A landscape with many peaks, sampled at points; each row gives a point and its height.
From any point a climber steps to the highest of the 4 points nearest to it. It stops when none of these is higher. Distance is the straight distance between rows; heights are no part of it.
nomik height 65.8: [164 123 149 120 175  82 127  69 142]
Rir height 59.4: [148 105 143 121 153  97 111  70 143]
duvib height 77.7: [103 125 124 123  98 176 113 144 118]
suro height 60.9: [125  87 141 129 131 114  96  80 141]
voval height 63.0: [140 106 149 146 158  94 109  95 141]
vikam height 3.3: [137 155 143 172 140 117 122 158 133]
vipa height 16.1: [139 150 161 177 154  93 116 151 138]
duz height 57.0: [166 147 156 157 204  52 145  90 134]
bivig height 68.6: [120 137 101 110 107 159 158 177 122]
dopuf height 74.5: [165 132 154 134 194  74 134  71 144]
vikuf height 65.3: [150 136 162 174 189  67 133 110 135]
kez height 64.3: [137 125 158 165 152  90 114 118 138]
mokud height 68.0: [130 143 114 120 106 159 149 171 117]
bedol height 66.1: [134 154 114 127 113 152 142 176 129]
feg height 23.6: [ 94  91 125 131  98 159  87 105 119]
fudon height 68.1: [105 120  93  94 103 123 191 190 131]
ruda height 51.7: [135 160 126 147 122 141 128 167 129]
ruru height 28.4: [ 86  95 117 127  79 180  88 105 107]
pirog height 21.3: [115 117 145 150 126 131  97 129 130]
ved height 68.4: [106 116  87  81  92 141 182 181 123]
Deva height 22.1: [109 104 134 138 105 145  92 109 128]
Zum height 60.7: [122 114 147 149 139 104 106  98 145]
Ferir height 40.8: [102 122 100  87  77 179 140 150 105]
Riv height 21.4: [110 129 135 145 115 144 101 133 127]
tof height 25.9: [151 173 132 169 139 122 136 179 133]
Veri height 73.8: [143 172 108 132 136 125 178 198 140]
lel height 68.2: [169 133 148 106 183  93 129  51 137]
Pitu height 28.8: [131 144 144 163 133 122 112 149 131]
rovig height 70.1: [138 163 107 121 120 132 171 190 140]
Lebom height 54.1: [147 173 119 151 130 129 151 185 142]
dezi height 67.2: [142 127 163 161 172  75 117 106 136]
Fuzov height 21.7: [104 116 132 144 110 153  96 123 122]
Lis height 53.7: [134  88 140 115 141 108 101  64 142]
raliz height 7.1: [148 156 159 183 153  94 126 160 132]
bazol height 20.4: [124 142 140 163 123 139 109 148 129]
Dilis height 63.6: [147 147 170 178 176  62 128 130 133]
purug height 74.3: [ 92 106  78  68  74 171 160 155  96]
sazam height 69.0: [115 134  97  96 102 144 178 179 123]
tokaz height 72.9: [164 123 146  93 170 112 117  44 133]
fup height 58.2: [164 117 147  80 151 139  90  25 120]
Dis height 63.5: [150  87 131  83 135 125  97  40 134]
gidab height 68.8: [120 143  94 105 114 134 190 180 139]
Mefaz height 67.0: [122  69 125 107 119 128  90  58 130]
lega height 55.4: [162 141 154 147 195  60 135  85 137]
Sor height 72.7: [111 141 124 133 109 164 118 154 120]
rosip height 76.6: [144 136 161 170 167  72 124 119 137]
mikug height 64.1: [146 117 159 147 164  80 116  88 138]
rezot height 2.3: [146 164 149 180 145 106 121 171 137]
mekul height 63.9: [167 114 141  90 160 134 104  30 131]
Niro height 68.7: [110 128  88  97  97 152 170 169 117]
Bisuk height 68.5: [127 148 114 136 115 156 129 161 125]
fodo height 56.7: [ 87 110  79  69  61 182 138 142  91]
timu height 59.3: [134 127 155 167 142 110 106 129 133]
zunel height 32.3: [ 91 118 107 115  76 188 109 126 105]
Pida height 62.1: [109 140  97 108 118 110 202 206 144]
rel height 46.2: [ 92 121 118 128  87 174 104 129 110]
zop height 21.5: [117 108 142 146 123 127  96 112 130]
nutir height 73.4: [ 98 114  81  77  83 161 172 166 113]
toziz height 68.3: [135 166 110 129 125 145 160 186 134]
gem height 77.9: [158 104 142 104 160 113 109  44 135]
kub height 37.0: [101 124 102 105  80 179 125 139 105]
bupuf height 69.2: [123 150  99 100 111 141 174 184 131]
Fako height 75.3: [111  81 134 127 124 127  89  77 131]
Noz height 44.3: [ 94 122 101  88  74 187 128 137  96]
tapet height 62.9: [110 140 102 116  91 173 134 155 109]

Where does a climber stop that starts at each point below?
feg: duvib
bazol: rosip
bivig: Veri
Pida: Veri
Bisuk: duvib
sazam: Veri
mikug: rosip
ruru: duvib
tof: Veri
Riv: duvib
voval: rosip
Noz: purug
ved: purug
Niro: purug

For each start below, name every point that the climber comes to, in order.
ruda: Bisuk Sor duvib
rezot: tof Lebom Veri
Zum: kez rosip
vikam: Pitu timu kez rosip
bedol: Bisuk Sor duvib
vipa: timu kez rosip
fudon: sazam bupuf rovig Veri
